Points on a hilly landscape, in no order, each with its height.
A ball rolls from a point to the lowest of its 2 nearest points, and stops where none of them is lower. Distance is the straight distance between rows; heights are no part of it.
j_197: [-24,-6,34,1,30,4,-39,9,-17,6,-18,17,-14,11,15,9,10,64,7,30,-27]  h=22.0
j_12: [-20,13,12,-23,-12,-23,12,-60,-3,-15,15,13,21,14,-31,-28,24,9,30,-14,-16]  h=17.8
j_962: [-25,-29,2,-3,8,0,-62,2,2,32,11,9,-3,-31,25,18,22,38,-16,20,-46]  h=43.2
j_543: [-32,-11,19,-1,-33,-23,-45,-25,1,31,9,-5,0,-39,7,5,25,35,-19,9,-14]  h=41.8
j_860: [-43,-21,8,-19,-7,-14,0,49,3,-25,-38,-5,-6,-5,-10,26,-10,14,9,11,24]  h=33.6
j_915: [-17,21,5,5,2,5,-30,-6,-6,16,-24,10,5,22,-6,16,11,39,10,30,-62]  h=14.9
j_193: [-4,48,34,27,-37,9,-4,-45,-7,10,-19,-4,16,-12,-8,-36,-4,-11,-39,-15,-5]  h=19.8
j_741: [3,-17,-69,-25,11,7,9,-16,-6,13,16,35,11,-32,10,8,-3,-37,-10,-17,-50]  h=33.1
j_131: [23,29,27,27,-52,-11,14,-13,6,26,-11,-10,8,0,10,-27,2,-6,-41,-29,19]  h=16.5
j_390: [6,6,22,6,-43,-24,28,-52,3,23,43,15,23,21,-28,-12,6,11,10,-9,-9]  h=21.1
j_440: [7,2,25,21,-11,16,-10,11,-14,8,-5,-34,-5,-6,5,6,-4,-20,-58,-14,30]  h=30.6
j_130: [12,-6,43,-25,34,-2,30,14,-2,-40,-37,30,-31,8,-5,5,3,28,4,-9,57]  h=88.1
j_625: [15,-5,10,2,-13,-1,14,35,10,-1,-34,-7,-10,-28,16,3,-30,-5,-22,-14,57]  h=42.0
j_780: [-12,-18,10,-6,7,21,17,72,7,-30,-29,-23,1,25,-19,25,-11,11,-42,-8,5]  h=25.7
j_323: [5,7,-56,13,32,32,7,-12,-10,5,-12,29,20,-53,18,-5,-24,-34,-28,-8,-56]  h=35.6
j_260: [-1,-27,21,-15,-2,-12,11,52,18,-1,-35,2,-43,-14,12,27,-15,11,2,8,62]  h=39.3
j_774: [32,2,-32,4,21,18,-28,-3,-9,22,33,-2,-11,39,8,15,8,-13,36,23,-37]  h=61.3
j_659: [1,-20,6,-5,-19,-11,-26,-21,-11,38,23,6,-10,-14,19,-24,9,-3,-14,-1,3]  h=40.3
j_846: [-10,21,-22,19,-37,-15,17,-49,7,39,11,16,30,-28,-28,21,-8,-16,-23,6,-20]  h=26.0
j_388: [22,12,44,-16,-2,-31,38,-10,17,-13,-28,28,-17,20,2,-9,-1,27,21,-26,55]  h=89.7
j_43: [0,-40,-9,-11,-36,-55,-3,9,19,26,41,-31,19,4,6,-6,6,10,23,-5,8]  h=24.4
j_926: [26,20,-42,27,33,19,4,-9,6,-1,18,25,-6,30,-21,25,-3,-13,31,26,-45]  h=49.7
j_596: [-6,-43,34,0,9,6,27,38,0,-38,-1,-21,-14,27,-6,26,2,30,-32,-20,14]  h=18.4
j_501: [11,18,9,-9,36,8,-3,21,26,-44,-2,-34,-27,33,-8,-19,-4,-31,26,6,38]  h=67.0
j_743: [28,-43,-26,-4,23,3,-38,8,14,16,65,-14,-10,41,16,10,28,8,13,2,-34]  h=68.3
j_355: [-24,17,-14,3,24,14,23,-4,-14,-28,-33,19,29,-36,-6,-16,-16,-18,19,4,-10]  h=34.2
j_443: [26,26,2,15,-44,-17,13,-10,21,36,7,-28,14,32,-2,-20,-11,-8,-5,-5,2]  h=10.1
j_620: [-16,0,32,10,-12,23,-11,2,-6,-31,1,-55,-26,-4,-21,15,16,-24,-33,-3,40]  h=24.8
j_210: [8,-6,-26,23,7,14,29,0,-7,8,19,18,0,11,2,16,-4,5,-31,-6,-43]  h=17.4
j_726: [37,35,37,-15,5,8,-10,41,28,-22,-62,-11,-24,10,-8,7,-18,10,-19,1,48]  h=52.2
j_192: [4,3,-35,37,-15,-1,13,18,17,32,11,-18,18,1,-14,56,-16,-22,8,38,-11]  h=41.1
j_701: [-12,10,-7,-3,-24,-6,-15,-9,26,12,35,-18,22,35,-40,32,30,15,19,-2,-36]  h=36.2
j_26: [-27,-4,33,-13,-8,-8,-28,-51,-17,-2,38,1,4,7,-28,-8,45,19,18,-19,-13]  h=15.3
j_997: [-34,9,35,2,19,15,-18,-1,-9,-53,5,-37,-26,0,-30,8,27,-13,16,15,50]  h=17.9
j_530: [-1,-14,-55,-1,21,15,19,21,12,-7,26,-19,13,9,-8,7,-9,-66,39,21,4]  h=54.6
j_286: [5,-8,-36,15,8,11,36,43,4,-8,5,-17,19,17,-11,26,-28,-24,2,23,3]  h=50.3
j_950: [23,-1,-11,4,22,5,6,34,12,-21,-11,-21,-13,6,10,-15,-21,-29,32,14,71]  h=73.0
j_173: [24,22,29,-12,40,18,-4,42,33,-42,-28,-32,-42,20,-14,-12,-27,-14,-18,-7,52]  h=60.2
j_31: [-10,10,27,-21,-1,-5,10,-20,-28,-13,-14,24,-3,-11,12,-31,7,11,-7,-23,-6]  h=41.3
j_694: [12,2,7,37,14,19,36,9,-8,-26,-15,16,21,-62,36,-24,-30,-12,15,-1,31]  h=81.2
j_427: [-3,-43,-53,-26,-4,-25,13,-7,11,31,41,33,13,-9,14,16,3,-6,2,-14,-51]  h=30.5
j_234: [-18,22,-18,-13,30,16,-1,-21,-8,-41,3,4,20,-10,-4,-34,2,-12,42,2,-17]  h=37.6
j_703: [11,-17,6,-3,33,17,24,14,-27,-18,-8,10,-8,13,18,-17,-11,-2,13,2,24]  h=84.6
j_380: [-6,42,-31,21,-24,4,-4,-16,8,23,-16,5,36,-38,-11,-1,-13,-21,-6,16,-32]  h=28.8
j_508: [10,-5,11,-4,-29,-32,0,-9,19,24,14,-16,2,30,1,-5,-3,24,30,5,17]  h=18.8
j_8: [-7,-17,3,35,-14,-4,19,10,-13,23,12,-11,1,-2,-3,32,-9,9,4,25,13]  h=33.2
j_487: [-6,46,17,13,-30,17,-32,-58,0,14,-11,5,15,-12,-34,-5,18,-7,-24,9,-39]  h=22.9
j_631: [-8,-18,-19,-21,-7,-14,14,12,15,-3,28,-28,14,42,-15,19,5,8,7,-13,-26]  h=41.0
j_579: [-7,13,-62,26,25,24,6,-4,13,-17,4,16,21,-40,-4,8,-14,-39,13,13,-46]  h=39.8
j_332: [14,-8,-15,-11,8,5,-13,39,-1,-7,-19,-8,-34,-35,23,-12,-27,-52,10,17,78]  h=77.5
j_330: [-31,-11,8,-15,-14,-25,-1,38,5,-7,-60,6,17,-4,0,15,-12,47,-17,-2,-16]  h=37.4
j_340: [-23,-6,26,-2,-2,10,-32,-27,-24,-24,30,-23,-12,-5,-16,6,47,-13,33,7,22]  h=11.0
j_680: [-1,-8,19,22,-23,-8,44,18,1,-9,-11,-20,6,-9,-7,12,-11,-3,-8,-9,43]  h=38.1
j_819: [-31,41,-6,-11,-15,3,-43,-23,2,11,-19,-10,21,6,-17,2,17,8,5,16,-30]  h=21.5
j_413: [8,-4,32,-10,45,3,13,-23,-33,-30,-16,34,-43,21,14,-16,8,23,21,-2,26]  h=86.4
j_150: [-30,-8,3,-18,45,11,3,-15,-30,-43,11,9,-6,7,-5,-24,26,-20,49,11,15]  h=40.9
j_76: [25,16,-7,-27,-16,3,-14,-48,7,23,39,-1,21,24,-12,-44,17,-23,0,-17,-12]  h=72.6
j_108: [11,42,15,-13,4,18,-33,-52,-20,-6,17,-11,15,3,-11,-55,18,-27,19,-16,-18]  h=73.8
j_233: [28,-37,29,-31,18,-14,15,31,2,5,-1,25,-38,22,50,-19,-1,25,-27,-35,12]  h=29.0
j_453: [-22,26,-29,-5,-20,0,-38,-15,9,16,2,-2,25,5,-45,35,21,1,41,30,-33]  h=28.7
j_730: [32,24,-68,20,19,35,2,4,25,-1,3,7,-11,8,-7,37,1,-26,-9,7,-74]  h=35.2
j_718: [4,-46,37,-9,11,-15,26,21,-15,-7,3,6,-34,-2,20,16,3,54,-23,-19,15]  h=23.9
j_139: [11,18,-30,13,21,30,4,5,6,-19,-3,-13,9,11,-21,37,0,-19,-33,-16,-54]  h=25.1
j_804: [7,5,2,24,13,19,4,8,-12,-18,-4,-13,-4,-63,33,-19,-24,-37,18,16,68]  h=80.0
j_560: [43,-20,4,-32,0,-20,7,31,9,20,-6,11,-29,7,45,-39,-19,-22,-9,-29,27]  h=34.5
j_454: [26,-17,-14,-24,-10,1,-32,-21,10,17,67,-17,8,19,-5,-11,30,-13,1,-26,-24]  h=71.2
j_888: [3,-20,4,12,-3,-9,44,14,-12,11,-30,40,13,-5,17,3,-7,53,-4,-5,-10]  h=24.6
j_536: [-11,-20,-12,10,7,8,27,-3,-19,24,-17,42,11,-27,16,8,-3,25,-48,-8,-45]  h=21.4
j_32: [32,5,-9,30,30,23,22,10,-27,-2,-19,25,1,-11,39,-42,-35,-6,4,5,19]  h=82.6
j_938: [-7,-18,-46,-17,22,5,8,17,10,-24,32,-7,11,25,-23,25,3,-41,22,-13,-40]  h=46.6
j_857: [-23,29,-25,-6,-18,-14,4,-21,-8,2,-16,12,39,-49,1,-24,-18,-27,10,7,5]  h=31.4
j_221: [20,13,47,-5,5,-11,-18,43,26,-2,-45,-4,-44,29,8,23,-1,59,-19,9,31]  h=42.2
j_901: [-15,-66,-19,-18,-9,-36,14,3,-7,7,36,4,8,-2,14,15,11,14,15,-7,-10]  h=27.5
j_449: [10,-19,-4,-29,-20,-25,-24,3,-3,17,12,-1,-16,-6,30,-37,-4,-31,-10,-22,37]  h=38.2
j_711: [3,18,32,3,14,-7,-30,21,6,-12,-39,8,-31,46,17,5,1,54,19,22,4]  h=31.9
j_818: [-34,-1,22,-17,-19,-12,-4,1,-5,-14,-27,-11,10,-10,-2,-1,0,20,-33,-24,-3]  h=39.6
j_759: [2,33,3,39,-23,30,-40,25,-3,31,-17,-38,0,-4,9,-11,-20,-20,-43,9,19]  h=36.1
j_507: [-31,-1,14,-13,24,1,1,-48,-45,-31,5,26,-12,-20,-1,-20,35,4,16,-7,6]  h=42.4
j_322: [4,9,4,10,-52,-21,-2,-63,6,58,41,19,20,-24,-18,-11,1,10,-12,8,-18]  h=24.0
j_621: [-1,-7,7,30,-15,-17,9,-7,0,36,6,24,9,5,13,11,-16,49,-2,19,-13]  h=28.5

Two balls start at each pair of points below. Name the first point that both come to, or write never.
j_286 and j_501 | never
j_507 and j_108 | j_234
j_846 and j_659 | never

For each start below, name the point where the ball stops.
j_130 | j_915
j_323 | j_443
j_76 | j_210
j_530 | j_915
j_543 | j_596
j_388 | j_915
j_173 | j_915
